Each row is a point on a tangle of strands that fork and nearly touch. The rows are in no order.
(in the rows, 100 means zero)
Points whose rows are less than 158 apart are linked; no others are. Some points are linked to none.
dinep: [120 26 138 77 115 103 92 87 60 120 115 100 122 62 83 140 143 168 69 100 91 140 90 120 87 92 89 118 123 64 142 106 101 111 69 105 105 51 71 67 90 111 83 106 109 108 116 130 70 76 113 90 124 58 130 120 103 93 77 109 129 83]
Lum: [123 72 125 110 102 72 80 126 103 50 106 53 146 87 130 93 146 151 42 103 101 87 107 110 85 100 109 118 112 83 110 128 53 90 65 132 129 88 38 96 151 85 92 136 98 77 105 164 63 73 97 80 129 108 89 114 87 92 85 85 108 54]
kodet: [102 87 112 55 82 116 119 70 133 64 78 108 90 103 123 130 78 76 104 83 65 86 109 60 112 86 97 123 93 126 88 121 118 25 121 95 92 126 97 126 140 116 111 110 106 106 76 74 95 126 125 125 108 101 71 73 57 108 132 109 56 162]
Tosop: [63 111 87 88 102 76 152 150 64 129 106 69 36 90 121 99 74 85 91 65 87 97 87 83 114 138 100 74 112 102 138 80 29 118 76 81 140 144 101 176 66 128 62 84 107 70 85 68 80 120 80 98 131 94 111 125 108 78 106 116 121 116]
vuzal: [98 121 55 122 144 90 104 93 97 139 128 74 58 124 67 83 84 49 107 120 106 115 93 98 125 141 83 61 122 133 93 65 103 104 124 87 117 137 108 90 82 150 70 53 117 87 120 91 148 123 89 99 49 92 93 98 122 81 110 119 138 130]
Gan: [86 108 83 124 129 35 129 145 103 134 144 93 45 104 80 105 62 56 115 99 92 125 69 61 108 155 119 91 103 143 82 58 58 94 101 99 132 163 132 118 81 145 74 69 83 75 125 69 116 116 100 93 106 73 89 125 118 80 135 125 116 112]
kimut: [96 145 23 143 137 83 91 98 108 135 114 104 85 113 40 82 122 47 111 114 104 146 78 94 104 124 123 74 88 144 76 48 80 103 100 109 90 115 120 67 64 115 82 67 97 99 117 103 139 63 71 94 69 111 129 82 147 92 77 69 138 87]
nuz: [74 95 123 133 87 88 56 113 110 103 97 71 139 95 60 69 97 92 80 134 135 75 116 73 93 115 82 96 93 114 107 100 73 107 83 75 137 91 92 67 123 110 97 101 93 95 165 69 143 109 88 122 49 78 61 88 109 68 104 110 163 110]
Fuvu: [86 149 58 145 108 68 88 132 123 111 114 104 84 88 66 61 100 53 135 110 76 117 72 78 97 126 125 84 78 151 74 51 39 109 83 117 120 136 100 93 67 95 89 76 70 108 122 87 87 73 74 67 91 115 133 106 123 108 84 60 125 106]
relu: [103 107 61 135 121 62 79 147 76 125 125 131 107 138 47 109 125 108 135 92 113 151 80 110 76 88 139 96 100 117 80 127 74 142 113 104 78 75 136 114 89 86 98 116 103 89 112 96 158 48 68 127 88 115 103 77 179 101 73 92 138 53]
fep: [81 78 124 111 95 45 98 68 133 97 104 99 76 104 139 96 64 69 126 112 96 96 123 42 92 159 114 98 49 136 67 71 81 47 73 108 123 159 119 82 138 112 110 62 69 82 133 79 118 139 102 101 116 97 58 75 100 80 151 130 51 183]
Busid: [65 102 135 53 91 119 125 119 79 48 93 74 125 98 147 93 113 82 63 83 96 68 128 101 119 83 116 101 77 89 134 122 66 84 110 31 59 59 82 127 99 118 105 121 131 48 100 111 127 109 82 97 130 162 72 127 62 98 99 114 102 87]
Buna: [92 85 105 140 94 105 48 78 107 114 88 86 142 104 54 59 90 82 95 146 137 54 140 109 76 91 96 92 85 91 82 96 124 103 80 102 119 81 105 65 108 98 111 107 108 109 150 45 163 120 87 154 37 80 72 72 120 76 104 103 167 101]
vir: [74 134 101 58 129 185 140 63 100 117 113 101 54 142 137 123 75 76 149 71 89 97 105 114 141 107 82 100 76 134 110 114 112 116 128 44 65 134 116 95 65 156 88 20 125 97 71 98 105 127 96 92 53 145 96 105 69 91 112 168 69 164]
fak: [76 97 152 64 70 131 103 93 108 93 98 122 135 66 105 102 137 89 81 50 81 85 98 94 104 63 96 112 68 85 108 101 106 59 89 101 64 66 69 83 76 114 102 121 58 105 102 131 37 95 128 69 116 89 128 122 58 116 93 58 77 116]
gak: [89 102 114 126 87 74 73 116 112 139 96 126 104 104 68 80 53 48 122 104 128 68 119 85 82 73 110 77 74 107 52 84 138 102 103 101 107 129 147 100 102 116 127 100 99 84 132 46 150 119 109 149 57 57 70 99 116 89 132 102 126 100]
tubo: [138 27 109 105 129 97 71 69 82 72 117 116 96 116 110 116 123 167 85 144 104 131 115 122 69 104 115 130 145 65 148 124 117 146 83 118 91 51 137 52 87 56 123 88 124 95 100 108 125 73 120 94 104 102 107 116 106 101 83 166 91 88]
Dipu: [68 136 117 90 55 130 125 101 123 87 81 82 92 52 125 79 93 118 110 63 71 55 100 81 118 116 104 87 79 74 110 78 82 71 63 125 144 130 69 144 101 110 68 110 68 132 67 94 31 117 89 93 138 112 121 102 89 106 100 61 87 145]
Mikod: [118 57 101 95 127 116 87 91 65 93 114 92 94 128 120 123 104 167 72 123 123 111 120 133 93 83 86 115 146 75 159 126 98 161 93 81 102 44 126 84 92 71 102 92 132 95 100 90 126 83 101 111 98 116 90 117 110 97 65 168 109 88]
Pof: [65 105 121 120 79 93 79 141 100 124 97 143 109 131 84 57 57 68 124 85 124 58 129 85 85 47 119 88 68 97 62 105 101 114 101 96 96 104 136 122 98 99 133 115 122 83 130 42 151 101 96 150 48 76 74 125 131 85 108 116 112 82]
Bukos: [125 68 94 98 139 104 78 71 119 117 131 117 133 69 69 150 147 83 80 119 99 137 95 109 75 80 111 117 99 103 96 97 148 101 127 120 67 56 128 26 84 109 134 104 90 107 132 134 97 73 130 68 84 81 132 113 106 127 93 84 115 115]
lisab: [91 108 116 67 91 144 89 56 117 130 100 107 113 81 91 143 85 54 100 78 106 94 86 81 120 78 59 107 89 98 93 98 157 54 134 79 80 98 119 65 101 127 89 93 78 115 111 91 83 124 127 96 71 68 107 83 56 112 102 88 95 154]
feb: [68 132 128 121 76 101 104 139 104 82 81 148 126 131 105 64 97 96 122 85 118 64 106 126 76 62 102 102 71 74 75 143 92 98 136 84 78 79 104 134 141 64 121 166 93 85 95 68 122 97 104 114 88 107 93 115 95 101 90 75 92 53]
Gol: [110 137 77 89 84 121 144 119 83 57 63 131 52 146 159 75 61 118 105 106 88 76 106 117 128 100 95 108 120 116 114 93 90 119 93 78 101 105 107 125 60 64 111 90 141 94 62 97 84 89 96 92 130 171 85 119 73 101 99 119 55 70]
nevi: [95 90 104 139 81 94 57 73 106 139 90 129 112 110 78 52 56 61 105 138 129 63 136 105 63 100 96 91 82 97 64 77 152 99 68 117 104 111 133 71 95 98 123 87 77 128 143 40 140 123 98 158 56 63 87 78 117 78 106 89 140 94]
kem: [103 153 77 109 78 110 126 107 96 66 72 115 78 128 139 68 93 140 101 101 96 74 102 125 117 107 88 103 118 94 101 97 86 115 103 104 109 96 78 119 92 41 102 106 115 113 61 92 84 90 84 84 123 146 104 108 86 110 86 80 61 61]
lusan: [105 63 99 92 125 113 118 93 58 111 111 67 82 96 103 130 120 144 64 109 116 124 94 115 120 100 75 93 156 71 150 106 66 147 105 82 114 63 92 106 93 109 78 86 133 92 84 111 95 90 79 109 96 90 108 110 105 103 69 141 122 83]
doven: [91 108 74 96 111 76 115 162 49 91 102 109 67 132 135 91 82 124 101 87 114 109 100 114 108 84 98 109 138 114 125 107 53 144 111 52 79 92 111 147 65 79 96 91 135 88 88 98 104 67 81 95 125 136 92 130 113 107 62 130 97 49]
voro: [96 98 88 101 98 79 117 150 72 53 91 127 75 143 159 76 61 112 93 105 107 86 120 101 110 90 112 119 111 110 112 102 68 128 102 52 79 88 115 116 69 62 115 103 150 73 105 110 116 69 95 92 128 157 79 137 92 92 87 139 84 45]
nenub: [34 96 138 55 84 86 101 154 58 116 100 114 117 99 121 97 82 107 67 45 118 103 104 110 99 61 109 91 72 93 134 131 81 119 86 38 67 75 122 142 62 140 99 113 100 84 107 88 91 87 90 106 130 89 97 133 101 77 75 112 113 79]
Vidig: [117 97 123 110 100 94 81 126 107 58 106 41 176 82 108 119 152 135 68 117 119 76 106 111 82 69 104 117 99 76 87 152 80 92 102 129 117 77 48 118 179 89 103 174 126 68 110 139 111 81 95 92 109 103 76 94 97 85 115 80 117 68]
keka: [105 112 33 129 166 91 76 97 92 127 133 65 87 125 44 94 109 48 107 118 100 143 87 89 107 140 114 71 103 144 84 52 75 111 110 93 80 113 127 35 72 146 73 43 125 82 135 119 153 86 79 105 35 121 96 94 132 70 103 114 158 111]
Dilis: [63 117 110 122 93 46 78 152 71 102 104 113 135 93 64 82 128 113 106 73 92 110 54 117 73 112 120 81 99 114 99 139 34 104 106 90 106 82 69 127 111 104 72 139 60 95 110 118 88 71 66 99 116 89 115 100 125 97 63 61 131 56]
fatar: [118 61 80 127 107 91 55 80 95 74 132 136 94 123 85 99 116 130 99 135 104 132 119 117 63 103 136 117 126 104 113 102 135 148 74 121 69 52 142 33 62 64 127 85 101 110 117 95 130 68 107 92 103 111 128 112 115 112 74 134 100 86]
Bereg: [79 115 112 116 72 105 104 139 97 90 82 125 102 144 111 49 58 95 107 94 122 51 133 96 93 53 97 106 87 88 78 121 106 112 111 84 97 90 113 124 110 66 139 130 136 84 107 57 150 104 98 135 82 113 69 118 111 79 103 117 93 63]
dere: [59 161 89 81 98 152 127 97 108 122 97 83 82 83 84 101 97 64 105 78 102 90 92 88 131 81 87 82 92 120 96 86 103 90 129 76 89 104 91 118 88 127 77 95 111 92 98 87 91 131 91 79 74 113 123 103 72 107 87 86 99 131]
Dev: [86 135 60 133 125 45 107 153 125 103 129 91 64 94 64 75 90 50 126 115 80 121 72 66 104 138 135 94 91 152 63 51 32 86 102 116 128 160 104 122 91 125 86 79 80 84 133 94 104 106 92 76 103 97 99 113 121 99 125 87 132 111]
zeso: [79 98 75 104 108 67 107 165 46 128 108 115 84 117 102 97 101 138 111 73 123 122 90 129 105 87 95 90 138 113 121 123 51 139 121 63 93 93 102 174 87 81 78 107 114 106 95 88 120 70 72 112 108 105 99 105 150 94 55 110 118 44]
Migu: [86 114 129 113 93 86 102 142 106 79 115 122 133 98 83 109 124 83 118 90 110 100 81 113 81 56 124 111 79 93 70 133 92 102 144 85 67 85 101 112 124 94 136 151 88 62 108 105 102 82 110 87 93 104 97 123 96 123 90 74 92 72]
Fel: [112 64 63 124 117 65 89 108 94 134 128 141 72 123 60 112 97 106 102 97 116 174 89 116 102 103 123 102 130 121 92 85 136 133 90 115 90 99 176 91 51 102 95 70 98 120 108 84 133 75 95 117 94 76 127 89 161 101 85 119 121 66]
Kodud: [117 77 75 101 102 74 121 84 82 154 123 139 44 105 87 126 82 121 94 83 100 158 71 122 122 116 86 95 133 119 112 78 138 124 98 120 109 115 167 110 52 107 92 60 99 132 91 91 95 72 101 100 119 70 144 111 137 106 90 115 83 79]
rok: [133 37 138 96 100 72 110 134 85 44 75 73 129 93 148 91 119 155 41 92 91 96 109 109 92 99 109 133 120 72 135 133 52 89 60 92 121 93 66 107 130 89 107 133 107 70 82 158 63 86 113 99 152 113 92 121 85 93 101 104 96 43]
Zazas: [86 105 99 138 105 48 71 169 73 105 114 118 138 119 62 99 121 108 127 88 104 114 59 102 62 96 130 90 86 128 75 153 34 121 114 79 95 81 99 131 120 88 95 143 86 78 116 105 131 52 71 112 93 111 99 105 141 104 66 74 137 49]
rogig: [99 131 95 67 131 186 158 74 108 102 102 76 50 108 120 124 74 87 139 83 67 111 78 113 129 136 83 83 99 136 120 101 99 114 122 59 77 133 94 134 64 149 83 40 128 100 51 120 76 119 109 81 66 165 123 93 64 96 111 147 88 163]
bepa: [127 137 80 81 101 134 106 95 97 79 103 86 159 97 109 143 149 120 110 105 101 97 101 108 112 62 75 111 107 46 81 125 117 80 148 134 74 62 28 123 161 69 90 165 123 119 70 120 98 92 90 98 110 99 96 64 83 126 108 69 86 101]
Rifid: [86 121 112 74 63 106 121 120 95 94 80 106 117 72 121 85 101 159 105 64 74 80 87 101 105 96 101 95 97 56 106 105 95 60 90 118 143 110 37 144 127 94 74 126 73 130 66 98 49 122 92 113 142 80 100 100 104 110 95 57 84 93]
mer: [95 146 103 113 78 142 110 98 101 53 73 108 127 116 148 60 110 134 79 92 114 49 123 126 111 93 91 112 84 73 101 123 94 100 100 86 92 58 58 93 139 40 92 140 114 107 83 100 94 102 76 80 109 132 97 105 63 87 77 72 83 57]
Fadu: [112 157 41 126 129 93 120 91 104 139 117 85 44 111 64 79 81 56 105 130 101 106 105 105 114 121 98 68 126 123 75 65 125 99 120 106 112 134 88 131 90 121 77 82 110 97 101 72 144 134 86 101 80 91 110 74 140 103 113 80 119 109]
vul: [35 110 123 43 87 83 133 130 71 120 104 110 84 89 130 97 69 78 84 57 94 101 106 89 109 97 117 89 66 114 121 95 67 114 87 60 78 97 118 128 53 133 97 80 107 76 103 78 98 99 77 110 136 117 94 134 85 91 93 129 94 101]
Bolil: [147 109 64 103 136 112 110 54 95 82 110 44 58 114 88 117 115 99 114 153 104 118 102 102 100 127 90 101 154 104 106 91 83 130 120 112 89 111 71 91 109 117 86 60 146 67 83 126 123 110 83 81 83 129 92 72 83 113 116 137 93 129]
fivu: [121 44 152 76 115 101 112 91 79 139 115 75 98 103 103 150 93 123 94 103 133 122 96 108 123 96 58 107 127 60 146 132 116 124 118 79 140 107 126 90 118 128 111 73 105 83 102 90 115 119 110 132 62 55 57 101 114 79 97 146 119 117]
subut: [108 120 91 73 120 156 108 52 102 132 119 101 63 137 116 116 76 81 137 88 109 104 110 114 145 103 63 87 102 118 108 113 155 111 134 69 87 122 127 59 77 146 95 26 108 102 89 100 111 133 101 86 42 108 96 95 85 87 99 139 78 157]
Giki: [116 93 84 139 79 80 68 96 127 87 101 134 102 100 84 73 87 62 114 143 115 103 117 95 56 83 123 107 89 111 55 73 134 96 98 130 72 113 127 70 103 92 143 107 73 115 118 93 105 109 120 104 94 79 100 94 96 126 110 72 87 82]
Vom: [89 114 102 60 119 155 113 48 97 151 109 91 97 98 90 146 90 62 109 63 105 115 75 95 154 95 48 74 90 102 115 95 168 72 137 69 97 106 131 57 82 153 71 67 100 118 98 109 91 125 118 90 46 82 109 90 80 99 90 100 99 168]
vap: [120 82 98 99 81 113 90 49 110 109 86 114 85 111 90 89 89 123 90 143 108 95 119 111 96 108 81 104 120 66 102 105 162 106 96 120 105 76 110 78 99 82 113 81 102 143 99 74 121 125 95 121 93 79 101 82 109 92 109 122 94 94]
Degi: [91 100 130 81 61 111 120 124 123 95 70 103 129 79 119 95 90 142 99 64 85 75 108 84 100 78 98 112 88 80 99 122 115 44 102 115 147 120 68 157 160 83 101 149 86 129 69 82 70 135 115 132 133 75 74 88 102 100 124 66 76 82]
karus: [110 138 91 109 80 145 97 87 130 49 74 82 136 100 140 72 133 121 87 84 102 48 123 113 118 101 90 103 82 68 82 104 91 71 100 123 93 84 45 95 154 42 77 140 95 116 73 124 67 105 84 73 107 136 105 86 53 111 91 61 65 92]
meser: [127 62 124 62 71 165 87 24 118 63 69 104 130 83 127 107 112 123 113 89 77 58 107 78 131 106 61 107 99 82 132 116 126 69 78 101 121 95 65 56 120 74 95 94 95 160 62 127 55 109 127 103 103 102 102 99 47 102 95 106 68 138]
rizuv: [94 78 111 91 107 54 111 106 85 155 125 126 66 76 93 138 68 100 93 42 93 140 43 91 100 141 89 97 100 127 112 73 121 105 82 106 113 135 169 84 55 133 96 59 78 100 106 98 65 86 117 96 127 51 122 128 102 93 84 121 76 103]
Gipo: [153 73 106 91 87 80 99 105 127 117 61 111 89 101 99 138 76 105 114 101 78 84 108 71 81 78 93 122 96 108 84 102 168 38 111 143 136 142 119 144 155 81 142 124 96 133 57 83 93 124 137 149 130 54 72 68 106 113 172 76 60 94]
kabar: [78 80 133 121 91 56 70 62 128 98 97 97 116 97 129 104 66 54 120 126 121 110 112 54 92 140 100 106 56 122 59 70 109 62 78 96 94 155 129 45 115 123 119 62 56 86 162 91 116 124 125 90 80 66 54 75 97 79 144 126 77 178]
litad: [133 94 76 103 116 94 63 16 126 107 94 78 79 89 85 107 102 53 90 160 90 104 86 112 98 143 84 100 100 106 60 43 146 77 91 123 124 129 103 64 83 113 80 59 53 138 111 127 104 98 129 76 95 77 140 56 96 132 119 68 100 154]
zedov: [131 54 108 78 81 166 87 35 110 69 71 108 128 104 127 87 102 150 92 116 91 67 121 96 109 99 70 124 101 64 135 132 143 84 85 110 113 57 86 45 138 50 117 112 109 150 84 113 93 117 121 107 102 105 96 96 62 89 101 113 58 96]
mok: [57 131 77 124 102 76 81 110 73 121 113 98 138 78 56 94 152 114 105 82 107 131 54 121 89 120 109 69 87 120 114 105 50 106 88 103 103 68 72 100 105 100 57 121 80 112 120 112 78 59 58 86 96 89 136 88 141 86 60 59 143 74]
Pevu: [83 93 125 64 109 127 110 93 98 80 103 42 104 70 98 116 122 95 81 82 84 94 90 94 108 106 97 97 107 104 132 91 57 119 93 80 89 93 71 86 69 132 85 81 106 63 92 149 62 92 104 58 103 132 106 117 61 113 97 107 102 127]
fugum: [103 83 68 130 138 92 65 120 88 130 126 119 104 135 42 113 119 96 101 90 119 156 107 115 95 72 138 100 99 112 89 97 133 142 86 103 91 64 171 85 63 93 94 91 107 103 126 82 162 79 87 140 61 93 103 80 178 85 76 117 161 77]
kipit: [122 41 135 87 129 105 74 93 95 113 132 111 151 60 70 150 159 140 74 112 94 130 92 118 73 77 109 124 103 81 127 118 141 105 94 112 100 41 105 55 96 102 124 127 106 103 126 125 95 70 129 81 105 65 130 123 112 105 83 103 131 96]
Gis: [137 78 114 99 95 89 106 57 106 118 105 87 73 70 100 114 92 114 103 110 80 123 72 90 108 148 70 101 119 105 122 70 92 114 72 127 144 132 116 79 80 108 92 51 77 116 85 122 63 88 104 75 112 94 121 116 89 113 110 108 83 119]
buv: [92 156 82 108 108 109 118 121 91 84 95 36 104 73 114 97 129 110 103 82 87 105 72 112 99 117 105 64 108 87 110 94 32 140 103 120 106 108 29 153 106 98 69 123 110 71 69 145 59 79 69 61 123 144 115 98 100 115 81 68 112 104]
Deba: [96 86 116 123 86 83 74 126 130 89 104 142 133 93 80 93 112 71 124 116 128 98 96 98 61 57 122 115 64 100 56 104 119 92 112 113 58 96 130 86 120 94 147 142 78 82 126 98 100 90 129 92 71 79 105 116 89 128 110 69 87 82]
zot: [132 100 106 92 100 90 105 127 107 67 85 64 134 93 101 127 123 139 86 111 106 95 104 100 98 74 99 130 118 81 85 128 92 86 130 123 108 89 56 131 158 78 119 149 124 84 81 123 108 103 106 105 113 108 71 86 94 114 120 81 83 75]
pomo: [141 98 97 109 104 114 97 44 135 117 97 72 87 45 83 106 111 84 101 137 71 113 75 103 105 154 79 89 93 115 88 43 110 109 78 134 131 126 102 78 76 98 82 61 64 137 100 138 54 90 110 50 101 115 159 94 95 121 104 85 104 148]
sov: [143 155 59 101 94 159 89 59 113 58 82 96 129 117 120 100 140 103 100 123 104 75 130 116 118 82 85 110 105 57 76 99 126 78 119 147 51 54 59 86 137 44 93 138 120 124 70 107 100 102 98 82 105 127 108 63 62 112 107 75 56 107]
vazil: [42 86 138 93 102 70 105 111 111 112 120 100 98 100 102 98 62 64 115 105 102 107 106 57 106 123 102 94 73 130 88 89 66 101 106 85 96 119 125 73 89 137 98 68 93 76 146 81 132 114 98 99 81 95 61 119 87 78 122 146 110 127]
ramim: [48 121 109 54 93 107 155 122 76 123 94 76 56 80 127 96 75 77 95 60 77 93 93 93 117 129 104 75 72 109 145 79 48 123 71 72 100 121 104 158 49 140 75 74 111 73 86 81 85 117 81 99 130 131 113 127 83 83 108 117 107 132]
bel: [74 95 135 106 69 103 109 119 94 45 83 141 130 111 153 59 100 123 78 78 99 70 118 123 88 89 118 123 69 84 108 129 93 93 77 75 87 82 102 94 113 51 119 137 85 99 106 112 76 83 98 70 126 117 107 129 72 95 80 81 75 38]
geto: [55 98 119 87 87 80 105 154 64 139 108 127 102 99 92 104 81 124 100 49 124 120 82 127 104 59 96 89 91 107 114 131 98 120 111 69 99 93 121 141 89 111 100 116 95 110 107 69 92 91 84 116 106 65 103 117 129 85 63 98 112 62]
fut: [87 99 87 98 124 65 133 121 94 146 134 113 36 111 102 120 50 83 106 69 91 121 71 81 113 142 93 87 101 138 107 79 90 114 97 94 125 148 148 104 67 132 77 52 94 84 104 69 99 106 96 102 107 78 95 123 107 81 101 146 85 106]
tes: [101 158 74 122 94 104 102 107 107 121 85 102 101 114 74 77 110 83 112 128 132 83 123 117 103 77 87 81 106 82 61 103 121 101 147 110 92 98 65 140 125 83 108 131 110 105 99 45 140 127 81 122 76 91 85 65 138 102 100 68 121 85]
reto: [114 105 85 114 98 86 63 54 127 102 99 102 92 87 84 91 78 48 97 149 112 100 99 92 86 115 87 102 98 113 64 63 133 79 102 110 105 126 113 48 90 120 107 71 59 120 131 103 102 112 112 86 80 79 114 74 76 117 113 79 97 135]
Kug: [119 58 115 62 113 110 112 112 49 105 98 86 104 78 106 131 127 159 64 80 92 120 88 112 106 83 83 105 137 58 157 100 60 127 81 84 104 64 53 104 79 117 81 97 122 92 66 145 63 79 103 93 135 81 125 119 91 105 82 102 116 76]
dar: [129 103 43 142 128 85 73 85 101 91 133 127 87 118 59 107 133 77 115 140 97 152 106 115 72 94 161 111 122 111 70 85 132 143 97 138 41 77 135 47 67 89 132 94 101 95 113 117 123 61 113 97 109 108 124 79 135 122 86 104 109 75]
Guf: [144 80 64 146 111 68 68 97 116 71 122 120 101 104 82 91 102 56 123 165 102 113 114 98 47 87 157 112 104 113 38 71 130 113 96 136 31 100 113 40 102 91 155 102 92 91 121 132 111 97 132 90 87 112 96 97 91 132 109 92 81 85]
nise: [125 97 110 86 70 93 99 118 133 113 73 115 116 73 107 134 93 115 112 85 74 93 100 69 90 77 94 123 83 88 79 97 143 18 110 144 143 142 77 146 158 87 105 134 70 148 73 84 59 127 129 134 140 59 91 78 107 118 136 52 83 104]
Fisil: [129 61 124 65 96 94 137 113 88 42 63 91 105 97 151 101 105 130 62 77 68 90 110 94 127 103 113 131 124 77 154 116 61 87 74 80 105 103 73 124 98 98 102 109 118 79 50 151 58 89 120 106 157 131 79 120 72 109 114 105 82 72]
Pepot: [116 96 93 78 110 136 87 62 125 101 109 113 118 78 77 141 127 64 96 100 96 108 89 94 102 72 83 118 97 114 80 90 138 66 133 97 51 83 108 44 93 115 110 95 87 104 114 127 66 100 127 59 77 100 132 107 56 135 95 70 91 136]
pinob: [81 144 74 126 102 109 103 91 93 100 111 61 120 74 89 94 149 114 111 93 101 124 68 124 95 136 104 51 89 99 106 80 52 149 84 132 105 83 49 126 89 76 65 121 109 110 85 123 60 59 57 60 102 124 148 92 125 103 69 73 120 97]
Bulof: [145 58 107 102 93 73 96 85 138 99 68 98 69 110 118 107 56 111 106 99 77 77 111 48 76 119 108 116 107 125 89 117 138 46 91 130 141 158 127 121 157 79 132 112 88 108 64 87 87 133 133 143 138 77 50 59 102 106 178 108 45 121]
busev: [107 168 61 123 99 92 123 119 92 143 105 126 53 137 76 61 69 67 127 123 95 86 127 114 97 84 96 79 121 109 57 95 121 106 142 114 80 123 86 142 96 85 114 101 104 103 95 37 137 134 85 128 88 99 90 81 156 102 100 77 109 86]
Rin: [56 159 101 98 84 119 132 136 103 82 82 53 89 68 110 81 109 99 118 65 82 78 84 95 113 116 107 70 85 75 108 86 44 103 92 105 135 121 49 165 94 105 67 116 85 97 75 106 52 121 81 74 123 127 126 101 103 110 94 50 110 138]
Vemo: [98 110 83 116 102 108 78 66 113 114 81 61 118 97 63 86 106 90 81 154 141 80 132 119 94 97 94 91 106 76 69 89 144 105 103 122 122 87 69 119 124 93 89 120 117 113 120 53 152 139 85 141 69 62 77 39 129 82 118 98 144 102]
rav: [107 80 147 64 68 138 82 52 130 88 75 103 122 60 114 127 122 88 100 66 55 72 99 74 113 91 73 108 80 99 110 87 119 49 76 116 100 110 69 70 87 100 84 96 63 139 88 132 31 97 135 90 109 97 125 108 40 116 103 81 81 163]
bidim: [80 82 163 92 71 99 97 119 102 70 98 117 153 82 118 87 134 116 67 73 91 81 98 120 81 72 117 119 66 72 102 143 98 70 77 88 80 72 72 88 111 99 117 136 67 95 116 132 58 83 117 66 123 87 114 128 72 99 87 64 89 69]
bup: [109 78 131 35 96 124 136 101 93 21 76 75 127 93 160 109 120 97 73 76 76 77 122 106 136 91 117 122 106 87 150 128 80 67 113 48 65 69 65 119 104 110 105 123 136 55 63 148 95 99 115 103 137 158 70 108 50 104 113 109 89 102]
Sikof: [127 66 105 119 85 67 103 72 141 92 85 97 66 112 123 76 55 96 115 115 92 93 119 42 82 126 109 103 107 117 90 105 100 70 82 114 131 161 120 94 133 95 120 86 78 87 96 100 99 140 110 112 126 93 51 75 99 99 151 126 52 129]
gubat: [133 83 94 105 86 91 103 54 115 99 95 103 73 95 95 90 86 129 91 134 98 102 104 91 104 128 79 109 133 98 119 97 108 111 86 120 128 109 107 80 94 93 107 65 94 117 87 102 98 112 94 90 104 92 97 104 89 106 107 118 77 96]
vez: [121 59 110 84 83 151 87 50 93 92 68 113 115 122 106 92 90 157 104 136 107 76 132 129 97 73 81 115 105 48 127 141 180 107 93 118 100 46 128 66 122 52 139 116 130 127 88 77 134 140 120 142 86 93 88 88 101 75 114 143 80 96]

A fork is a point with three links, a tip a point with one. Leave the first point through the second and follow the links. Name the first fork or tip that comes.
Gan, Dev => Buna
rizuv, Kodud => kabar
vap, vez => mer
lusan, Kug => rogig
bel, bidim => Giki
mer, karus => Busid
voro, doven => Tosop

Follow the links from the first point to the second, and from the first to the third. Name the last point that the two ways share.
Bukos, Gis, gak => Giki
Pepot, vez, nevi => Giki
meser, zeso, rok => mer
Fisil, Gis, nenub => mer
